Points on a hilly landscape, in no order, each with its height.
From any point a ball rolls to the lowest of the 2 points nearest to it. It stops when none of these is lower. Distance is the straight distance between rows; heights are no part of it.
mesuf h=218: [ 18 -13  15 -26   0 -13  19  27 -10 -35   1 -17  -9  28  -4  18  33  10
   2 -22  -6   4 -12]
ritak h=592: [ 32 -25 -17 -31 -16   6  10  15 -21  -1 -13   3 -29   8  10  27 -20  -9
 -10 -22   6   5 -27]
gonen h=644: [ 34   1 -18   4  24  29 -26 -19  44   0  21 -41 -25  25 -28  13  18  19
  -9  -1   0  -4 -30]
daram h=759: [ -3  24 -20  37 -11   7 -10 -18  16  22  12  37  -8  -7   4  -5 -11   6
   1  23   2   3 -13]
rivar h=503: [  9  24   5 -12  -6  22  -6   4 -13  27 -25  -3 -11 -20   5   3 -15 -33
 -10   3  32  -3   1]
gizem h=688: [ 13  24 -21  -3  28  15 -17 -12  28  -1   1 -25 -12  11 -24   2  17   5
   1  -3  33  -4 -34]
lerab h=726: [ -3  28 -13 -16  28  -9  -6 -11   5 -10 -10  -1   2  12 -21  -6  15  -9
  18  -5  45   3 -20]
savu h=128: [-19  28   9   1  -1 -32  16   3  -9 -24  15  25  17 -21  -8 -37  -6  -8
  28   8  -1  12  18]
seni h=605: [ 30 -15  -5  16  19  35  -9 -21  28  17   2 -33 -14  19  -5  13   7  14
 -22  -7   5   8 -30]
Nite h=780: [ 30   7 -13  22 -54  -2 -26   1  -7 -18   5  -9 -30 -11  17 -18 -23 -33
 -17   4 -64  23  25]
zodas h=650: [ 11 -28   5  37  17  31 -11 -40  30  14   4 -26  18  23 -15  -3  20  24
 -17   8   6  18  -6]
soga h=161: [ 31  -2   6 -37  23  -2   4  46   3 -23   6 -38 -12  23 -19  10  46  12
   0 -33   3  -3  -5]
Kini h=690: [  6   2   2  47   4  25   1 -41  26  12  11  -2  16  12  -1 -15  21   4
  -3  15   7  25  -2]
lubod h=112: [ 12 -42 -12 -48 -15 -16  22  43 -48 -17 -18 -11   1  11  14  20  -6  -4
 -19 -28  -2   6  18]
vuz h=445: [ 11  -8 -12  41 -33  29 -23 -31   0  -2  14   1 -18 -10 -17 -45  -1 -23
 -10  13 -67  20  24]
Keso h=541: [ 21   4  -3   2  -7  15  10  -3   3  -6   1  16   1 -11  -4 -17  26  -4
  20   2 -21 -15  -8]
kub h=706: [ -8   9   7  10  13  21  10   3  19  -2 -11 -24  35  -1   1  -4  48  10
  -1  11  17  -9  11]
Rikin h=621: [ -5 -29  16  24 -15   9   8  -7  15 -24  16  -1  22   5   3   4  28  26
   1  14 -35 -14 -10]
pamu h=720: [-11  28  -7  13   5   5   2 -19  24  20  -6  18   6 -13  13   5 -12  -2
  10  13  30  -1  -3]
pon h=817: [-24  26 -12  42 -20 -34  -8  -2   3  11  43  34  -9 -14   4 -15 -35  27
   2  28 -36   3  -6]
puv h=753: [-18  15 -13 -13  38  13  -1   3  28   5 -23 -33  30  -8  -3  11  24   2
  -1   0  45 -13  -7]
Fabo h=763: [  9  23   1  33 -32 -17 -22  -2   7 -17   9   6 -18 -22  -6 -24 -33 -15
   6   3 -61   8  19]
Natu h=195: [  4  -8  16  -2  41   9   1  -5  38 -10  21 -53   6  22  -6  16  30  36
   0   0   0  -6 -27]
momu h=229: [ 29 -28 -12  15 -26  12   1  15 -11 -11  -6 -16  13 -13  32  -9 -12 -12
 -18   1 -63  12  26]
vek h=172: [ 17  -4  -1  -4 -29 -14   5  40 -20 -16  -2 -12  11 -30  21 -14 -29 -13
 -15   1 -50   6  34]
zudog h=168: [ -2 -29   0 -52  -8  -6  21  48 -44   5 -25 -12 -14  17 -11  20  -1  -2
 -29 -31  30  -2  24]
poni h=723: [ 22   6  13  37 -13  32  -4 -14   7   3   7  -4   1   2  -2 -28  16 -17
  -8   5 -12  32  14]
mumit h=309: [-60  -3   1 -16  17 -36  16 -19   0  15  -3  21   2  -5  -5  26 -40  12
   9   0  57 -10   1]
Zegu h=534: [ 58 -22 -17 -20 -13  38 -22  18  -5  -2  -9 -27 -21  12  14  11  26 -28
 -27 -17 -16   4  -9]
nabak h=399: [ -6   7  24  10   3  -8   2  -1 -26 -21 -18 -14   5  22  -4  -2  17   6
  12  -1 -31  -2 -13]
nani h=757: [ -9  23 -21  -6   9 -16 -15 -13   9 -12  -3  35 -13   2 -21   2   0   2
  26  -2  39 -11 -20]
dufib h=456: [-48   0  -8  -9  44 -29   1 -26  46  -4  27  -8  25  20  18  28  21  17
  19  12  46  -9 -37]
Vot h=129: [-14 -10  17 -48   8 -25  22   5 -30   7  -4  26   3   4 -21 -21 -29   4
   8  -1  29   0  48]
kuvim h=203: [-16  12   2 -46  11 -24  10  -8 -10  19  -7  32  -3 -12  -5 -17 -45 -21
   8   4  54   8  41]
zorut h=426: [ -5  10  -3  68 -14   6 -36 -41  24  -1  19  18 -15   4 -11 -34  -3  -5
   9   8 -32  25  19]
fot h=633: [ 39 -41 -44  10 -26  11 -12  -7  -4 -29  -1   8 -12  12  27  12   8  -6
  -5 -10 -55   5 -15]
Lol h=504: [ 48 -28 -25  -2 -17  36 -23  21 -26 -18  -8 -18 -19  11  18 -16  37 -51
 -18 -20 -45  14   7]
kam h=565: [ 50  -5  -9 -19  13  41  -6  10   8  19  -4 -33 -28  12   2  11  16 -10
 -17 -14   5   3 -28]
kiro h=789: [  6  45   5  14 -11  12  -7   6   8  12 -14  -2  15 -23  11 -28   8 -32
  -2  15   5  11  38]
Doke h=281: [ -4   1  23 -37  13 -17  34  18 -21  -9   0  -3   2  20 -14   7  32  12
   9 -11  19  -5  -2]
Livob h=441: [-26 -10  22  26  28  -9 -14 -30  30  -1   3  -9  27  13  15  22   8  27
  13   7  11 -12 -29]
vum h=303: [ 10 -11   0 -25  17   9  16  65 -21  24 -10 -29  13   4   2   7  38   4
 -25 -31  21  -9   8]
vozep h=583: [ 33   3 -10 -23  18  19  -9  10  12   1  -8  -6  -2 -10 -14  -6  30  -8
  19 -10   7 -22 -12]
kurek h=540: [ 24   7   2 -44  14  20  -7  22 -20  23 -19  -9 -26   0  -7  13   2 -31
 -14 -20  48  -6  -2]
dekap h=329: [-26  -8  19   6  36  -3   2 -18  48  -8  31 -30  23  24  12  22  31  33
  10  11  25 -10 -37]
lamaz h=795: [ 30  17 -10  -1 -51  14 -22  32 -24 -10  -1 -14 -23 -25  19 -25  -2 -58
 -26   4 -60  14  38]
Ket h=414: [  5  -8   6  -4  11  17   3  21  -5  -8 -10 -11   8 -15  -3   1  -8   0
 -14 -14  35   1 -13]
Gid h=552: [-37   4  -3  -5  42 -25  13 -23  21   2   6  14  35   5  19   6   3   1
  26   6  34  -3 -23]
ridid h=219: [-24 -27  17 -35  10 -21  30  -5 -25  20 -10  14 -10   3  -2  30 -35  22
   8 -11  10 -24  -9]
Senis h=54: [ -4  -3   1 -15  28   3   1 -10  13  17 -16  -6 -13   2 -10  29 -11  18
   8 -18  28 -20 -28]
tev h=475: [ 36 -17 -13  23 -26  39 -23  -8 -18  -7  -2  -8 -23  -6   0 -33  20 -46
 -14  -2 -56  17  17]
Kuzu h=290: [ 17 -38  -5  33 -25  13  -6 -19  -1   3   4  -8  17  -3  10  -8  -8  11
 -15  14 -80   9  21]
Ler h=173: [  6 -15   4 -29 -23  -7  33  42 -34 -12  -9   3   4 -10   6   4  -9   1
 -13  -5  -7   2  13]
Buko h=466: [ 26   5   3  -7  -4  42 -17  21  -2  21 -22 -14   3 -21   4   2  17 -26
 -18  -2  18 -12  10]
saf h=225: [-27 -13  17 -50  16 -17  26  36 -35  17 -19 -10   0  18 -24   9   8   8
 -21 -26  57   2  37]
lusaz h=231: [-41   0   8 -42  15 -23  26 -10 -11  15 -20   7  -2   3 -18  19 -20   5
   5  -6  58 -13  16]
gibi h=492: [  9  14   4   9  -2  -7 -11  -8  -9   5 -19  18 -13   5   0   8 -22  -1
  14  -4  -8  -4 -13]
Sut h=566: [ 25 -13   5 -50  -8   8   0  16 -26  11 -15   0 -47   8  -4  29 -17 -24
 -19 -31  39   8  -8]
gima h=147: [-15 -10  -2 -31   4  -5  20  -5 -11  13 -19   5 -23  -1 -12  34 -26  13
   0 -19  38 -18 -12]
vavag h=758: [-10  41  -8  21  11   0 -14 -27  25  18 -22   4  22  -9  19 -14 -10 -27
  10  17  11  12  18]
giso h=790: [-12  38 -23  17 -14 -20  -3 -11   2  14  24  40  -2 -21  -2 -23 -31   8
   8  29 -15  -3  -2]
rom h=743: [ 10  21  13  32 -22   7  -1  -4  -3 -10   4   5  -9 -13   0 -32   4 -23
   6   2 -35  21  15]
nadef h=343: [-25  17  32  -9   6 -24  17  11 -27 -15 -14  -5  17  13  -9  -5  17   2
  14  -1   8   3   7]
zivek h=116: [ 12   0   2 -27 -33 -22  18  30 -31 -13   2  12   2 -22   2 -12 -34 -13
  -5   5 -20   5  28]
lal h=270: [-12  16  -5 -38  18  -4   8  -6  -1  27  -8  19  -6 -16   3  -1 -26 -36
   4  -7  73   7  14]
zudi h=623: [-38  16   7  -9  19 -34  19 -11   2   9  11  24  31 -16  15  -4 -25   0
  21  17  20   0   1]
valu h=357: [  4 -14   7 -22  18  15  31  37  -1   7  -3 -36  11   1  -4  14  23  18
 -25 -14  25  -8 -14]
Bivi h=501: [ 37   0  -4  -7 -21  33 -13  22 -10  -4  -7   5  -5 -25  -1 -18  18 -36
  -4   1 -18  -9   5]
rusi h=574: [-10 -26  16   2   0  -4   6   5   4 -17   1   2  12  -3  10  23  -3  29
   6  -2 -15 -19 -23]
rut h=354: [ -6 -18  12  46 -22  -1  -2 -29   5   2  31   3  16  -6   2 -29  -4  17
  -3  25 -77   6  15]
Feg h=812: [ 10  47   1  15 -20   3 -34  -7  10   3  12  11  -5 -37   0 -33 -24 -46
   8  16  -8   6  28]
Rugas h=598: [ 16 -35 -22  39 -27  11 -21 -11   9 -22   8  19 -10  10  -1   8   7  18
   0   0 -45   0  -6]
virim h=71: [ 15   3   6 -27  38  -6   6  16  23 -19  18 -37  -1  18 -18   8  28  19
  11 -18  18  -5 -26]
tase h=41: [ -4  26   8 -15 -20 -21  14   9 -15  -6   5  26  -2 -20 -11 -19 -26  -9
  12  12   6   3  18]
pomen h=562: [ 18 -17  -7  29  -4  21 -25 -12  18 -24 -10  -3  -9   9 -20   5  12  18
  -3  -9 -13  -5 -18]
nam h=244: [-30  19   5  33   2 -17   3 -14   7 -24  18  22  14  -4  -3 -17   8  10
  20  15   0   5 -11]
ruf h=181: [-33   7   4 -50  36 -20  25  12 -13   7 -15 -14  14  19 -21   6  22   7
  -5  -6  66  -5  17]
voda h=530: [ 31  -3   1  16  -7  22 -32  -2   7  -5 -19  -5 -22   8  -1  12  -1 -10
   3 -12  -4   0 -19]
tepef h=407: [ -9  -8 -11  55 -28  -2 -16 -30   9   4  35   3 -11 -13 -15 -51 -13   3
  -7  17 -84  18  24]
Zag h=891: [-50  14 -15  52  18 -26 -15 -20  18  25  17  36   6   7  32  22 -21  25
   3  16  16   4 -21]
siloz h=788: [-18  22 -23 -13   2 -23 -19 -14  -1  15   4  52 -16 -13  -9  -4 -38 -10
  21   9  38  -8   4]
tatoz h=671: [-20  18  21  -6   2 -11  25  -2   5  14  -8   7  25 -17  18   8 -11   4
  17  12  11 -12  10]
vufa h=200: [-31 -30  21 -43   9 -40  30 -16 -28  11   6  32  -6  12 -15   5 -48  22
  12  -2  18 -11  23]
kes h=622: [ 33 -29 -35 -15 -29   6  11   7 -16 -17  -8   4 -12   6  27  23  -2  -5
  -7 -12 -29   2 -21]
ziku h=241: [ -5  -8  15 -22   1  -2  28  56 -37  15 -16 -14  28  -5   6   3  20   6
 -13  -8   0 -10  20]
rezu h=448: [ -5   9  11  19 -19  -8   0 -10 -22  -9  -9   3  -5  12   7   3 -21  11
   2   8 -47   7 -10]
bav h=661: [-15  -6  20   4  -3  14  14   0  14 -22  11 -16  28  11  -5   2  49  21
   5  14  -9 -16 -13]
fut h=396: [-52 -14   3  12  16 -32  -3  -8   1   6   8  27  -5   1   4  39 -31  35
   8  -6  34 -17 -29]
Dofig h=524: [-29 -21  22  32   1  -4  -2 -11  10   4  10   7  18  -2  20  27 -19  36
   3  14 -12 -14 -19]
vasu h=851: [-43  27  -6  51  -4 -31 -18 -20  18  21  27  29   9  -4  21   1 -23  29
   8  37 -21  -3   2]
Taze h=348: [-31   7   3  57  -8  -5 -22 -36  24 -12  18  18  14   8  -6 -15  14  16
  15  23 -26   1   6]

For each start below, name the point where the ball stops.
Zegu -> zivek
kes -> Buko
lamaz -> zivek
Zag -> Senis
Ket -> lubod
fot -> virim

Call two points neighbours if one is among the 2 nearest of the other. Go from one point of each pair to the other, from neighbour to neighbour, staying as low as possible. Name the highest point that can't be avoided.
ruf / zivek -> saf
Vot / tase -> lusaz
tase / lubod -> Ler
Senis / Vot -> ridid
